Each row is a point on a landscape with many valleys, with its height.
From any point a ball rolls to the lowest of the 2 points nearest to it. It stops when none of these is lower. Distance is the straight distance between rows; heights are no part of it.
(282) (h 104): [  9  -6   5 -10 -10  -8   3 -14  -1  18   2  -2   1  -5  -4   2   0   5
   6   1  22   5   0  -8   7]
(1940) (h 330): [ -1   5 -12 -12 -11 -10  15 -20  -7   8   9 -13   9  -9   3   0  -6  14
   4   4  15  -4   5 -13  -3]
(873) (h 271): [ -3  -4   9   7  -1  -5  -9  -1  11   2   2  14   1   3  -1 -26 -21   2
   7   0  14   2  -4   5 -11]
(942) (h 204): [ -5  -2   3  10 -13   3   0  -2  -3 -14   0   6   5   4   5 -12  -7   7
 -10   5  19  -2  -5   6   7]
(504) (h 577): [-31  -7 -22 -12  13 -15   1  -6  25   1 -10  -1  12  -3   0 -13  -5   8
  18  -5   3  -9   4  16 -12]
(104) (h 192): [ 23  15   9   6  -3   9  -2  -6 -11   1   8  16  -9   9   5   7  -3  -4
  -6   2  -6  -1  -5  -4  -3]
(1224) (h 389): [ -4 -21   3  -1   5  -7  -1  10   9   6   0  -4   6 -16  -8 -17   1   3
   8  -9  16   6   4   3  11]
(322) (h 336): [ 25  -2  17  -2  -9   3  -1  -4 -15   3  11  -2  -6  -4  -4  -2   2  -3
   0  -3   3   9   4 -11   9]
(566) (h 190): [ -5  -4   9  -8  -4 -23 -13 -20  16  17   9   1   4   5 -11 -29 -25  -1
  17  -1  18  12   5  -5 -17]
(1877) (h 172): [ 15   9  13  24  -3  16  -5   6 -16 -18  -2  21 -13  18  -7  -4   2  -6
 -20  -5   2   3  -6   5  -8]
(905) (h 166): [  8  11   5   6   5  19  -9  13  -5  -2  -6   1 -16  14  -7  23   8 -18
  -8  -5 -41   6  -5   6  -7]
(1336) (h 337): [ -5   1   6  -2 -16 -16  -6 -25   5  15  10   2   2   4  -2 -17 -20   7
   5   7  31   6   0  -5  -2]
(151) (h 622): [-23 -20  -6  -8  11 -15  -8  -1  22  -1   1  -2   9 -11  -5 -28  -6   2
  14  -7  13   4   5  17  -1]
(1618) (h 249): [  6   6  -2  -7  -3 -13   5 -19   3  22   6   2   6  -3  -2  -7 -19   6
  14  -1  10  -1   3 -16 -17]
(1414) (h 288): [ -5 -15   6   0   5  -9 -10   3  17   6   0   9   3  -4  -7 -26 -16   1
  11  -3  17   5  -3   9  -8]
(1714) (h 408): [-15  10  -5  13  -6  -2  -3  -8   9 -10  -2  15   7  12  10 -21 -26   4
   1   5   5 -13  -2   5 -21]
(940) (h 491): [ -6  -7   2  11   6   5   0  26   2 -11 -17  -3   1   0  -4   3  12  -4
 -10  -5  -9   2  -5  10  13]
(1407) (h 352): [-16 -17  -5 -14   0 -17   1 -11  12  10   5  -8   9 -12 -10 -19  -9   8
  12  -4  21   4   7   4   1]
(1692) (h 386): [ 15  10  -5 -12   4   7   7  -4  -8   9   1  -7  -4  -1   3  21   7  -1
   1   5 -20  -3   2 -12  -3]
(1873) (h 565): [-21  -4 -19  -6   6 -12   6  -5  14   2  -2  -4  13 -10   1 -15  -9   9
  13  -6   6 -10   6   6  -7]
(64) (h 329): [  4  12  -6   2   6  12  10  10 -12 -13   5  -4   4  -1   7   8   0  -3
 -10   2 -34 -11   4 -11 -12]
(812) (h 349): [ -2   5 -10  -8  10  -3  10  13   0   6  -8 -13   3  -8   2  16  14   1
   3  -4 -22  -4   2  -3   4]
(1951) (h 474): [-17   1 -15  12   8  -5  12   5   2 -13  11  -6  16 -16   7 -22  -8   4
   0 -14  -8 -17  10  -4  -8]
(71) (h 103): [ 12  15  -1  -6   3  16   5  -5 -20 -12  19  -9  -2   2  11  14  -3  -5
 -10   9 -30  -5  10 -17 -14]
(1452) (h 354): [  2  -3  -3  -9  -4  -3   0   1   4  15 -18  -2  -6  -3   2  26  17   4
   4   4   5   2  -4   4  13]
(1690) (h 129): [-10  -4 -15  -4  17 -10   9   9  14   9  -9  -5   7 -15  -1  -5   4   5
  14 -12  -7  -7   5   0   2]
(26) (h 356): [-12   1  -7  -2   1  -7  -4  -6  18   5 -11  13   5   6   3 -11 -18   5
  12   2   5  -9  -5  10 -17]
(1818) (h 377): [ 16   6   8   5  -1  14   4   6 -18 -13  10  -4  -6   0  -1  -1   0  -2
  -6  -5 -18  -1   6  -9  -7]
(500) (h 302): [ 14  15  -8 -15   3   3   3 -15  -4  18  -4   7  -9   7   6  36  13  -1
   2   9 -11  -3  -4  -5  -4]
(390) (h 226): [ 16   4  14  10 -10  12  -3   0 -19 -13   9   6 -10  10   1  -2   3  -2
 -14   1   7   4  -1  -1   4]
(1263) (h 178): [-10   4 -21  -2  23 -11  18   4   5   7   8 -18  15 -26   9  -3  14   1
   8 -16 -18 -11  13 -16  -3]
(1098) (h 322): [  9   8 -12 -14  -1  -4   8 -16  -2  16  -6   4  -3   2   4  27  10  10
   7   8   3  -3  -3  -8  -3]
(1966) (h 425): [-13  -8  -9   6   9  -3   7  10   7  -5  -3  -8  10 -15  -1 -17   2   3
   3 -13  -2  -3   4   5  10]
(613) (h 78): [ -7  -3  12  12  -7  -8 -18 -10  12   2   5  19  -2  13   3 -23 -17   2
  -1  13  31   6  -8   9  -8]
(1575) (h 137): [  1  10   5   1   5  25 -12  11  -4  -7   1 -11 -18  20  -8  29  10 -22
  -8   0 -45  10   1   5  -3]
(1761) (h 308): [  8  11   0   8   4  20   6  11 -14 -17   1  -1  -5   8  -3  11   3  -8
 -13  -4 -35  -4   1  -3 -12]
(601) (h 125): [  2   2 -14  -6  20 -10  21   1  -5   9  16 -16  15 -25   4  -2   9  -3
   7 -14 -18  -9  15 -23  -6]
(1519) (h 316): [  8   5   1  -2 -13  -1   9  -9 -14  -3  14  -9   6  -7   2  -9  -5   8
  -2   2   5  -3   4 -11   4]
(1560) (h 126): [ -1   7 -11  -5   0   2  18  -2 -16 -13  14 -16  12 -13  10   2   3   6
  -6   2 -13 -10  10 -12  -2]
(165) (h 470): [  9  -9  15  13  -2  18  -7  20 -17 -23  -4  -3 -10   6 -10   3  16  -7
 -15  -4  -1   9   0   6   9]
(1539) (h 289): [ -8   3 -11 -13   4 -10   6   9   5  14 -22 -11  -5  -1   0  35  24   8
   7   1  -9   3  -5   3   7]
(232) (h 197): [ 13   7   4   7   0  10  -4   6  -1  -1 -12  12 -10   9   1  16   5  -8
  -8   0 -16   0 -10   5   4]
(1132) (h 405): [  2 -10  11   4 -14  -5   3  -3  -7  -1  13  -6   5 -10  -4 -21 -12   8
  -3  -1  20   6   5  -7   5]
(1285) (h 399): [ -1  -1   2   3  -2  16  -1  15 -13 -21  -5 -17  -3   3  -1   9  17  -7
 -12  -3 -19   4   3   4  14]
(938) (h 207): [  3  13  -4  -3  -4  21  -3  -4 -14 -16   8  -5 -11  17   6  26   8 -12
 -13  10 -27  -1   0   2   2]
(655) (h 102): [ 19  -3  21  11  -8   0 -15  -2  -6  10  10  24 -11   7   2   3   6 -10
  -8   6  25   8  -7   1  13]
(1566) (h 276): [  5   6  -6  -8 -11  -3   3 -15  -2   6  -6   4  -4   1   8  19   8   5
  -1  10  13  -4  -5   2  11]
(839) (h 225): [  6  -2  -5  -4  12  -6  14   3   0  10  11  -9  10 -20  -5 -13  -4   1
  10 -15 -11  -6  10 -15  -4]
(685) (h 313): [-19   1 -14 -14   4 -21   0 -19  19  10   0   4  10   0   0 -13 -20   9
  23  -2   4  -7   6   1 -31]
(171) (h 385): [  0  -4   5  -2 -12  -9   8 -11  -5   4  15 -11  10 -11  -3 -21 -14  10
   2  -3  18   3   7 -12   3]
(1914) (h 222): [  0   4   9   1  -4 -20 -12 -17  13  18   9   8   4   7  -4 -27 -30   2
  18  -1  10   4   3  -7 -22]
(1559) (h 588): [-28 -11 -13 -13   4 -16  -8 -10  22  -2  -8   2   6   0   0 -17 -12   7
  15   3  14  -2   1  21 -11]
(513) (h 335): [-16 -21   1 -13  -4 -20  -7 -15  14  10   5  -4   6  -6  -9 -18 -10   8
  11   5  33   9   2   7   2]
(1706) (h 353): [-14   2  -7  13   9   2  11  22  -4 -20  -6 -17   6  -6   2  -2  17  -5
 -11 -14 -20  -2   1   5  15]
(1684) (h 369): [  3  16  -3  10  -1   6   9   0  -7  -9   4   8   7   4   9  -2 -14   4
 -10   3 -14 -16  -1  -8 -19]
(1922) (h 304): [ -9 -27  11  -5   4 -11 -17   3  19   7   4   6   4  -6  -9 -25 -11  -2
  10   5  27  10  -3  11   1]
(742) (h 508): [  3  -5   0   6  13   1   2  20   5   1 -10   2   5 -12  -6  -9   3   0
   4 -14 -10  -3  -1   3   6]
(397) (h 295): [ -5   3  -6   8   0   4  -2  11   7  -6 -25  11  -6  12   1  17   8  -7
 -12   6  -8  -4 -15  12  11]
(730) (h 270): [ -1  10  -9 -13  -7   9   6  -4 -11 -10   1 -19  -4   1  10  27  15   0
  -6   9 -12  -4   2  -1  12]
(1688) (h 273): [  3  12   4   5  -6 -11  -7 -19   8  16   4  14   0  10   7 -15 -22   3
  10   3  14  -3  -4  -6 -15]
(1893) (h 305): [ 13   3   5   7   2   0   6   3  -6   3  12   3   8 -11  -3 -18 -16   1
   4 -13 -10  -4   5 -15 -14]
(1205) (h 170): [ 18  13  12  15  -5   6  -5  -3  -9  -1   4  22 -10  12   3  -3  -4  -2
  -7  -1   6   2  -7   1  -1]
(376) (h 43): [  6  12  -6  -5  -1  10  11  -5 -18 -14  16 -14   5  -3  13   9  -1   0
 -10   7 -23 -10  11 -17  -9]
(1394) (h 136): [  7   1   7  18   2   8  -5  12   3  -4 -11  21  -4   8  -5 -11 -10  -1
  -6  -5   1  -2 -10   7  -8]
(320) (h 455): [ -5  -1  -3   8  -3   9   6  13  -7 -18  -6  -6   2  -1   1  -2   6   2
 -12   0  -2  -4  -2   6  12]
(194) (h 484): [-14 -10  -1  15   3   5  -1  16   6 -16  -7   7   7   0  -3 -18  -3   1
 -10  -1  10  -3  -6  13   3]
(475) (h 228): [  7  -3   7  -5 -15   7  -9  -2  -7  -4  -3   1 -13   5   8  27  18  -9
 -11  10  10   3  -3   6  25]
(1129) (h 614): [-26 -21  -5 -17   7 -25 -11 -13  19   1   8  -4   6  -5  -7 -34 -13   0
  17  -3  15   6   9  18 -11]
(450) (h 284): [ -9 -10  -4  -1   3  -5   2  20   7   2 -18 -12   1  -8   2  13  20   2
  -1  -2   1   4  -4   8  21]
(1272) (h 214): [ 21  16   6  -4  -3  12  -1 -10 -12   3  10   9 -11  11   7  18   3  -7
  -5   5 -14  -1  -1  -5  -1]
(525) (h 450): [-18  -3 -15  12  15  -6  10   6   7 -12   8  -7  15 -19   3 -26   0   2
   5 -18  -5 -11  10   1   3]
(1991) (h 390): [-16   3  -3   9  -2  -3 -11  -5  15  -8  -7  21   4  12   5 -21 -21   1
   0   5  14  -7 -10  14 -15]
(157) (h 90): [  1  11   2   1   2  34 -13   0  -8 -13  13  -9 -21  24  -4  29   7 -21
  -9   2 -37   7   5   2  -7]
(1639) (h 240): [ 20  15   8  -5  -1  20 -10 -13 -12   1  17   5 -18  16   6  27   6 -16
  -3   6 -26   2   2  -4  -2]
(1274) (h 375): [-22  -1  -9   2   0  -5  -7  -3  20  -8 -11  13   8  10   5 -18 -19   1
   5   4   7  -9  -7  19 -14]
(660) (h 183): [ 15  13  -3 -11  -6 -10   7 -25  -4  23   7   4  -1   3   3  14  -3   6
   7   5  13  -1  -2 -16  -7]
(1184) (h 277): [ 13   6   4  -2  -2  -6   4  -9   2  17   4   4   3  -4  -2 -10 -17   5
   9  -4   3  -2   1 -13 -11]
(1953) (h 332): [ 14   5   5  11   9   2   8  10  -9  -3   7   6   5 -11  -3 -13 -11   1
   2 -13 -22  -6   5 -14 -18]
(1719) (h 255): [ -6  13  -8  -7  -6 -18  -2 -32  14  22   2  12   3  11   3  -3 -18  10
  18   8  19  -2  -2  -6 -23]
(285) (h 348): [  7  18  -6   6   2  11   9   1 -15 -13   8   6   3   4  10   8  -8  -2
 -14   5 -27 -15   2 -13 -20]
(910) (h 263): [-13   1 -18 -10   6 -11  14   7   5   9 -18 -16   3  -8   1  21  21  10
   8  -2  -4  -1   0   1   6]
(1106) (h 403): [ 16  -1   6 -15  -5   9  -1  -2 -12   3   2 -15  -7  -1   0  25  15  -7
   1   2 -13   5   3  -4  12]
(1582) (h 81): [ -4  -2   4  -9  -5 -18 -15 -23  19  20  -2  14  -1  12  -2 -12 -18   2
  16   6  26   6  -5   5 -12]
(1152) (h 89): [  6 -14  14  15   2   5  -9  12   2  -2  -2  14   0  -1  -9 -18  -7   2
  -1  -1  17   8  -6   5   0]
(802) (h 164): [ -5   7   5  15 -12  -1  -5 -11   1  -5   4  11   0  12   9 -15 -14   5
  -8   8  24  -1  -6   4  -1]
(582) (h 281): [ 15   5   9   4 -14   6   7  -6 -19 -10  15  -8   0  -1   6  -7  -2   3
  -8   2   5   4   4 -11   5]
(1613) (h 264): [-15 -12   2   4  -1   0  -3  24   6  -4 -22  -8   1  -4   0  13  19  -3
  -9   4   5   4  -8  12  26]
(1242) (h 118): [ -9   9   6   9 -12 -13 -12 -20  10   5   4  16  -1  14  10 -18 -17   4
  -1  11  28   0  -6   6  -3]
(531) (h 261): [ 13  17   0 -10   6  17  -6 -10  -6   5   8   1 -14  14   5  33   9 -16
  -4   9 -32   1   0  -4  -5]
(1151) (h 381): [ 17 -11  15  -9  -8   9  -7   5 -11  -1   2 -11 -12  -1  -3  17  17  -8
   1   0  -5  12   5  -3  22]
(768) (h 25): [ -2  11  -1  -5   7  32  -8   2 -11 -16  16 -17 -14  15   1  27   5 -16
  -8   6 -41   3   7  -6 -10]
(595) (h 606): [-24 -17   2  -9  -2 -19 -15 -13  16  -2   6   0   4   1  -3 -31 -19   4
   8   6  22   7   5  17  -9]
(284) (h 499): [-10  -6  -4   9   9   0   1  21   9  -3 -17   1   4  -7  -2  -5   4  -1
  -1  -8  -7  -3  -5   8  11]
(1314) (h 152): [ 13   7  10  18  -1   9  -7   6  -5  -6  -5  24  -7  14  -2  -5  -4  -5
 -12  -1   4  -1 -11   5  -4]
(1418) (h 140): [  7  12   4  10  -8  24  -4  -3 -20 -25   9   4 -14  25  -1  15  13 -12
 -20   4 -13   0   1   6   2]
(637) (h 303): [  0   7 -12  -9  -9  -4  10 -16  -4   5   1  -5   4  -3   7   9   0  12
   0  10  14  -6  -2  -5   4]
(1204) (h 426): [  2 -12   8   4  -6   2   6   4  -7  -8   8  -6   4 -10  -2 -18  -2   6
  -4  -3  14   3   3   0  11]
(402) (h 250): [ 13   1  14  11 -15   8   1  -3 -16  -9  10   2  -4   2   2 -10   0   3
 -10   2  15   6  -1  -4   5]
(529) (h 387): [ -5  13  -8  14   0   7   7   5   1 -13  -7  13   8   4   7  -6 -15   1
  -8   1 -15 -18  -5   0 -16]
(1740) (h 517): [  0   0  -3   8  14   1   7  16   2   0  -2   3   8 -11  -3 -12  -3  -1
   4 -16 -17  -7   2  -3  -4]
(1967) (h 120): [-11  -4  10  -3  -7 -20 -22 -22  17  13   6  12  -3  12   0 -22 -20   0
   9  14  28  10  -3   9 -11]
(1864) (h 116): [  4  -5   6  12   6   5  -2  14   3  -4  -9  13   2   0  -6 -13  -9   1
  -1  -7   2   0  -6   5  -2]
(2001) (h 253): [ -1   4   7   1  -2 -10 -11 -11  13  10   1  15   3   7   1 -21 -22   3
  12   2  14   1  -2   1 -15]
(760) (h 181): [ 10  15   1   4  -3  21  -2  -4 -18 -18  10   0  -9  15   6  16   5 -10
 -13   6 -23  -2   0  -2  -4]
(1316) (h 242): [ -4  12  -9 -10  -5  13   0  -2  -8 -13   0 -17  -7  13  10  34  15  -7
 -10  11 -25  -4   1   1  10]
(2000) (h 174): [  4   6   5   6 -12  19  -3  -1 -16 -21   4  -2 -12  15   5  16  13  -8
 -16   6  -9   1  -1   5  12]
(373) (h 85): [ 20  -8  24  14  -6   1 -14   3  -5   7   7  22  -9   5  -2  -8   0  -6
  -8   3  26  11  -8   0   5]
(1244) (h 60): [  5 -14   2 -16  -7 -14   4 -11   1  23  -2  -5   2 -11 -12   5   3   4
  11  -1  26   8   2  -8  11]
(355) (h 485): [ -7  -8   7  16   2  10   1  28  -5 -22 -15  -1  -3   3  -9   1  14  -6
 -17  -5  -7   6  -5  10  14]
(1457) (h 157): [-11  -5  12  -5  -9 -25 -19 -24  15  14  10   2  -1  10  -7 -31 -26  -1
  13  11  24  15   5   2 -16]
(1819) (h 42): [  3  -1   3 -11  -2 -15 -10 -17  17  27  -6  17  -1   8  -6  -4 -11   2
  19   1  26   3  -6   1 -11]
(1598) (h 309): [-13  -4  -9   1  10  -9   9  18   7   3 -15 -13   5 -12   2   8  17   3
   3  -9 -10   1   0   5  15]
(460) (h 285): [ 10   8   8  12   3  23  -2  13 -17 -21   0   0 -10  13 -10   8   8 -11
 -13  -7 -27   4   1   2  -6]
(631) (h 149): [ 15   7   2  -7 -14 -11   4 -22  -3  22   7   6  -3   4   3   8  -1   3
   4   5  22   3  -2 -11   4]
(1600) (h 338): [-13   2 -10 -11   7 -11  -4  -8  21   8  -8  12   7   2   0 -15 -19   3
  20  -1   1  -8   0   7 -27]
(1182) (h 87): [  5   1   2 -12  -7 -20  -2 -27   9  31   0  12  -4   6  -5   2  -7   3
  16   1  31   6  -4  -7  -7]
(886) (h 493): [-16 -14   1  12   6  -2  -4  14  10 -15  -2   6   8  -5  -5 -29  -9   3
  -4  -5  13   1  -2  14   0]
(1062) (h 373): [ -8 -16  -3  -8   3 -12   5  -1   9   7   0  -8   8 -16  -8 -11  -1   8
  11  -5  18   3   6   1  11]
(1713) (h 504): [-17 -23   8   7   8  -6 -13   8  13  -9   6   4   6  -5 -10 -37 -14   0
   3  -3  20   6   1  12  -3]
(1104) (h 384): [ 7 -9  4 -3 -1  0 -1  9  4  5 -8  1  1 -9 -3 -2  3  2  3 -1  9  3 -3  3
 12]
(825) (h 380): [ -5  -1   0   8   1  11   7  18 -13 -25   2 -19   3  -1   1   2  16  -3
 -13  -6 -20   0   7   5  15]
(233) (h 333): [-14   2 -12   7  12  -4  11  22   2  -6  -9 -16   6 -10   7   3  17  -1
  -3 -12 -19  -5   2   4  14]
(1782) (h 442): [  1  -9   5  10  -4   8   3  13  -8 -15  -1  -2   3  -6  -2 -10   4   3
 -11  -2   7   1  -1   5  11]
(1728) (h 358): [  2  -3   9  -1 -16 -14   0 -19   0  14  12  -8   4  -3  -6 -18 -15   6
   3   3  28   9   3 -11   3]
(1153) (h 541): [ -9  -4  -3   2  10  -7   3   3  11   1   5   3  11 -10  -1 -27 -16   4
  12 -13  -3  -8   4  -2 -10]
(1777) (h 219): [  3   8 -10 -12  -6 -14   8 -24   5  21   2   2   5   1  -2   5 -11   9
  14   3  17  -1   0 -10 -13]
(498) (h 269): [  7   5  -2  -1   6  -6  12  -2  -2   8  12  -2  12 -13   0 -14 -13   4
   6 -11  -9  -9   8 -16 -13]
(972) (h 205): [-15  -3 -23 -12  13 -14  18  -2   7  12  -3 -18  12 -17   0   6  17  13
  13  -9   1   0   6  -5   3]
(1989) (h 287): [-14   5 -10 -15  -1 -25  -3 -25  15  18   2   6   4   7  -4 -10 -20   9
  23   2  13   0   4  -1 -28]
(1912) (h 297): [ -3   9 -17 -14  -1   1  14  -5 -10  -1   0 -18   3  -4  10  23  14   6
  -2   8 -11  -7   3  -7   5]
(885) (h 123): [ 20  -4  17   4  -8   6 -12   1  -8   4   2  16 -12   5   2  11  10 -11
  -8   4  13   7  -6   3  16]
(1863) (h 469): [-13  -2  -8   8  -3   5   7  10   1 -17  -9  -1  10  -2   2  -8  -3   4
 -10  -1   0 -10  -3   9   6]
(116) (h 79): [-15  -6 -15  -7  12 -10   4   6  17  11 -19  -2   6  -7  -1   5   7  10
  16  -5   1  -3   0   8   0]
(243) (h 234): [  9   2  14   6  -2  27 -18   6 -10 -12   1  -2 -21  19  -8  25  13 -19
  -9  -4 -23  11   2   8   7]
(1824) (h 268): [ -6 -11   7  17  -5   5  -8  12   4 -14 -10  15  -2   8   0  -1   2  -4
 -17  12  21  -1 -14  13   9]
(143) (h 236): [ -9  -1 -18 -13   3  -9  15  -2   1   8  -8 -15   6 -12   1  13  13  14
   7  -2   4  -2   5  -4   6]
(496) (h 65): [  9 -13  22  19  -4   2 -14   5  -1   1   5  19  -5   4  -6 -19  -6  -1
  -6   4  29  10  -8   1  -1]
(1292) (h 195): [ 14   6  13  20  -5  15  -1   6 -19 -18   3   9  -9  10  -5  -9  -2   0
 -15  -5   2   2  -1  -1  -9]
(929) (h 435): [  3 -11   5   0  -4   6   3  14  -9 -13  -1 -15   0  -9   0   2  17   1
  -6  -3  -3   4   5   2  22]
(37) (h 315): [ -5  10   6   4 -15 -20 -10 -31   8  21  12   6   1  12   6 -13 -18   6
   6  10  33   7   0  -5  -3]
(953) (h 318): [  0   7  -8   2   5   0  -2   3  13  11 -24  19  -2   6   1  15  -1  -1
   4   4  -6 -10 -13   7  -2]
(343) (h 421): [ 17  -7  17   9  -2   8  -3  11 -10   0   1   8  -5  -3  -8  -9   0   0
  -2  -6   4   6  -3  -3   3]
(173) (h 359): [ 26  -6  16  -7  -9   9  -2   1 -15   3   7  -7  -7  -4  -6   7  11  -7
   2  -5  -3  10   4  -8  16]
(819) (h 227): [ -2  -7   4   5 -12   6  -3   6  -2 -10 -11   7  -6   5   5  13  11  -5
 -14  11  14   0 -10  10  20]
(1127) (h 370): [  1  -7   1  -2  -4   0  -3   5   5   7 -16   3  -3  -6   2  13   9   3
   1   5  12   2  -8   8  13]
(1176) (h 406): [-12 -16   0   5   7  -3   3  10   9  -5   4  -5   9 -17  -4 -25   0   5
   3 -11  11   2   4   5  11]
(6) (h 100): [ -5 -20   0 -16  -4 -16   1 -13  11  21  -2  -3   2 -11 -14   0   1   6
  13   0  32   9   1  -1   8]
(79) (h 306): [ 23   2  12  -1  -6   0   4  -5  -9  13   8   2   1  -5  -3  -5 -10   0
   6  -3   3   3   2 -14  -1]
(836) (h 282): [ 13  17  -8 -17   7   9  -3 -14  -6  14   3   0 -13  11   8  40  15  -8
  -1  12 -26  -1   0  -6  -7]
(159) (h 398): [  6 -19  10   2   4   0  -3  18   4   2  -4  -1   2 -16  -7  -8   8  -1
   1  -6  10   8   0   4  15]
(135) (h 44): [  0  -9  17  14  -7  -3 -15  -1   6   3   6  17  -3   6   0 -16  -9   0
  -5  10  32   7 -10   3   2]
(442) (h 497): [-13   5 -15   5   4  -2  18   2  -5 -13   9  -9  18 -15  10 -12  -6  10
  -3  -5  -8 -17   8  -5  -5]
(22) (h 215): [ 13   3  11   4  -4  15 -12   5  -6  -5  -5   6 -18  12  -4  23  14 -14
  -9   1 -17   6  -5   8  10]
(176) (h 124): [  3  -1  -4 -13 -12 -18   5 -26   4  27  -2   3  -1   1  -7   9   1   9
  13   3  35   7  -2  -9  -1]
(219) (h 252): [-10 -13   8  15  -6   1 -11   3   7  -9  -3  13   0   3   4  -7  -4  -1
 -14  16  34   1 -13  15   9]
(83) (h 256): [  8   6  12  11  -2  27 -12  10 -16 -21   0  -4 -20  20 -13  19  16 -16
 -14  -5 -24   9   1   8  -1]
(654) (h 185): [ -6   7 -15  -5  10   0  18   7 -10  -8   9 -18  12 -14   9   4   9   2
  -4  -5 -22 -11  11 -13  -1]
(1255) (h 529): [ -3  -1  -3  10  15  -3   5  13   8  -2   2   7  10 -12  -2 -23 -12   1
   9 -18 -11  -9   5  -1 -14]
(921) (h 410): [ 15 -17  17   7   0   7  -5  19  -6  -1  -2   3  -5  -8 -10  -3   9  -2
  -3  -4   8  10  -2   2  15]
(1304) (h 628): [-19 -16  -6  -2  11  -9  -5   6  22   0  -9   3   8  -7  -3 -22  -6   2
  11  -6  10  -1   1  15  -1]
(570) (h 319): [ -4  11 -17 -17   8   2  12   1  -8  -1   0 -24   4  -5  11  27  16   3
  -3   9 -23  -5   8 -11  -2]
(329) (h 244): [ -7 -16   6   5  -6   2  -8  14   4  -5 -17   2  -5  -2   1  12  15  -4
 -12  12  17   3  -9  11  23]
(69) (h 317): [-11 -27  10 -10  -3 -18 -16  -9  16  12   9   2   3  -3 -11 -20 -12   2
   6  11  36  12  -2   9   2]
(1258) (h 400): [ 16  11  -7 -20   6   6   7  -9  -9  11  10 -10  -5  -1   6  29   8  -3
   1  10 -23   0   7 -18 -10]
(628) (h 286): [ -6  12   1  -1 -11 -24  -6 -34  12  24   9   5   0  11   2 -14 -23   5
  16   6  22   5   2  -7 -18]
(394) (h 175): [-14   1 -20  -5  20 -15  15   7   9  12  -6 -16   8 -18   1   5  16   6
  12 -14  -9  -3   5  -5   4]
(382) (h 478): [  1 -10  13  17   0  15  -7  25 -11 -25 -11  -2 -11  11 -14   7  19 -11
 -22  -3  -7   9  -2  10  11]
(1409) (h 401): [ -8   7  -5  14   1   5   2   4   7 -12  -8  18   6   8   2 -12 -18   3
  -4  -1  -2 -13  -6   4 -17]
(108) (h 184): [ 10  12   1   8   6  15  -3  12  -2  -4 -12  11 -11  12  -3  17   6 -13
 -10   0 -32  -2  -8   4  -3]
(1865) (h 311): [-11   5  -7  -9  10 -10   4  18   5   9 -20 -19  -3  -3   3  29  26   3
   1  -4 -22   2  -4   4  10]
(965) (h 368): [  5  10  -9  -5   9   4   8   8  -3   5  -6  -4   1  -5   3  14   3   1
   0  -1 -25  -7  -1  -7  -5]
(138) (h 346): [  1   2  -8  -6  -7  -5  16  -8  -6   1   8 -11  10 -11   5  -6  -6  10
   2   0   3  -7   5  -8   0]
(1788) (h 424): [ 15   3   2 -20   2  14  -6  -5 -10   5  12 -23 -12   4   0  32  15  -9
   8   3 -23   8   8 -10   9]
(697) (h 334): [  3  12 -11  -2  12   2   3   5  12  13 -21  12  -1   4   3  16  -4   0
   5   1 -18 -11 -11   1 -12]
(1117) (h 254): [  7  -2   3  -7 -12  -1  -4 -11  -3   5  -4   5  -9   1   7  20  13   0
  -3   9  20   0  -4   4  21]
(91) (h 357): [ 19   7  11  10   5  13   5   9 -17  -8   9   4  -1  -2  -5  -7  -5  -1
  -5 -10 -24  -2   7 -12 -14]
(1018) (h 107): [  6   9  -2 -12   8  23  -1  -1 -17 -15  18 -17  -7   6   7  20   5 -11
  -9   6 -39  -1  13 -14  -9]
(1345) (h 417): [ 21   8   0 -24   4  11  -1 -13 -12  12  13 -14 -11   4   1  32  12  -7
   3   7 -23   6   7 -17  -4]
(109) (h 331): [ -2   6  -6  -7   9  -1   1  19  -1   4 -13 -16  -4  -1   1  22  18  -3
   1  -3 -29   3  -3   2  10]
(230) (h 339): [  6   5  -9 -14  -3  -2   4  -7  -1  14 -13  -4  -4   1   2  33  17   3
   5   8  -1   1  -4   0   8]
(550) (h 416): [  5  -8  10  -1  -4  13  -3  13 -15 -17   4 -15  -7  -1  -2   9  17  -5
 -10  -3  -9   7   6   3  19]
(979) (h 457): [  9  -9  13  12  -3  12   0  18 -18 -21   0  -4  -2  -2  -7 -11  10   1
 -13  -6   3   6   3   3   7]
(1229) (h 203): [  3  -1   4   2 -14  13  -4   1 -10 -14  -6  -1  -8   8   7  19  13  -7
 -15   8   3   2  -4   8  21]
(1434) (h 35): [-15  -6 -15 -10   7 -13   6   5  16  16 -27  -1   2  -2  -3  17  15  13
  17  -2   7   2  -3   7   1]
(1942) (h 307): [ -2  12  -8   7   2   3   0   5  11   3 -27  18  -5  15   3  20   2  -6
  -8   6 -10  -9 -16  10   2]
(1426) (h 427): [ 10   6  -2 -10  11   9   5  11 -10   0   7 -17  -1  -8   1  15  11  -5
   2  -4 -35   0   9 -11  -3]
(966) (h 283): [ -4  -2   2  15  -2   8  -3  14   6 -11 -19  15  -4  10  -1   6   3  -7
 -17   5   3  -2 -13  12  11]
(1556) (h 486): [ -6   4 -10   6  -2   4  13   4  -3 -14   1  -3   9  -6   6  -5  -4   7
  -6  -2  -6 -12   3  -1  -1]
(983) (h 552): [ -7  -2  -6  -4   2  -8   4  -4  10   4   0   2   9  -7   1 -18 -14   7
  11  -5   5  -8   3   0  -9]
(1201) (h 224): [-11   6 -18   2  16  -5  16  11  -1  -5   3 -16  13 -18  10  -1  13   0
   0 -11 -24 -12   8  -9   1]
(930) (h 231): [-11 -10   5   9  -8  -1  -7  -2   6  -9  -1   7   4   2   2 -16  -8   5
 -10  12  26   0  -8  11   7]
(257) (h 180): [  7  -2  -9 -12  13  -9  18  -1  -3  14  13 -15  13 -21  -5  -3   4   1
  10 -14 -10  -1  13 -21  -2]
(611) (h 402): [ 15   5   5  -4   3  14   5   6 -18  -9  13 -13  -3  -3  -1   7   5  -4
  -3  -4 -26   2   9 -10  -2]
(341) (h 597): [-23 -15  -5  -9  -2 -13 -13  -9  19  -2  -4   5   4   0  -1 -18 -13   6
   5  11  25   1  -4  19  -3]

For each start below, name the point where the ball stops.
(1714) => (1719)
(1106) => (1244)
(83) => (768)
(525) => (2001)
(1692) => (1434)
(1204) => (1719)
(1426) => (1434)
(1706) => (1229)
(611) => (601)
(595) => (1782)
(1688) => (1819)
(1255) => (1782)
(1409) => (768)
(219) => (135)
(1205) => (135)
(138) => (135)
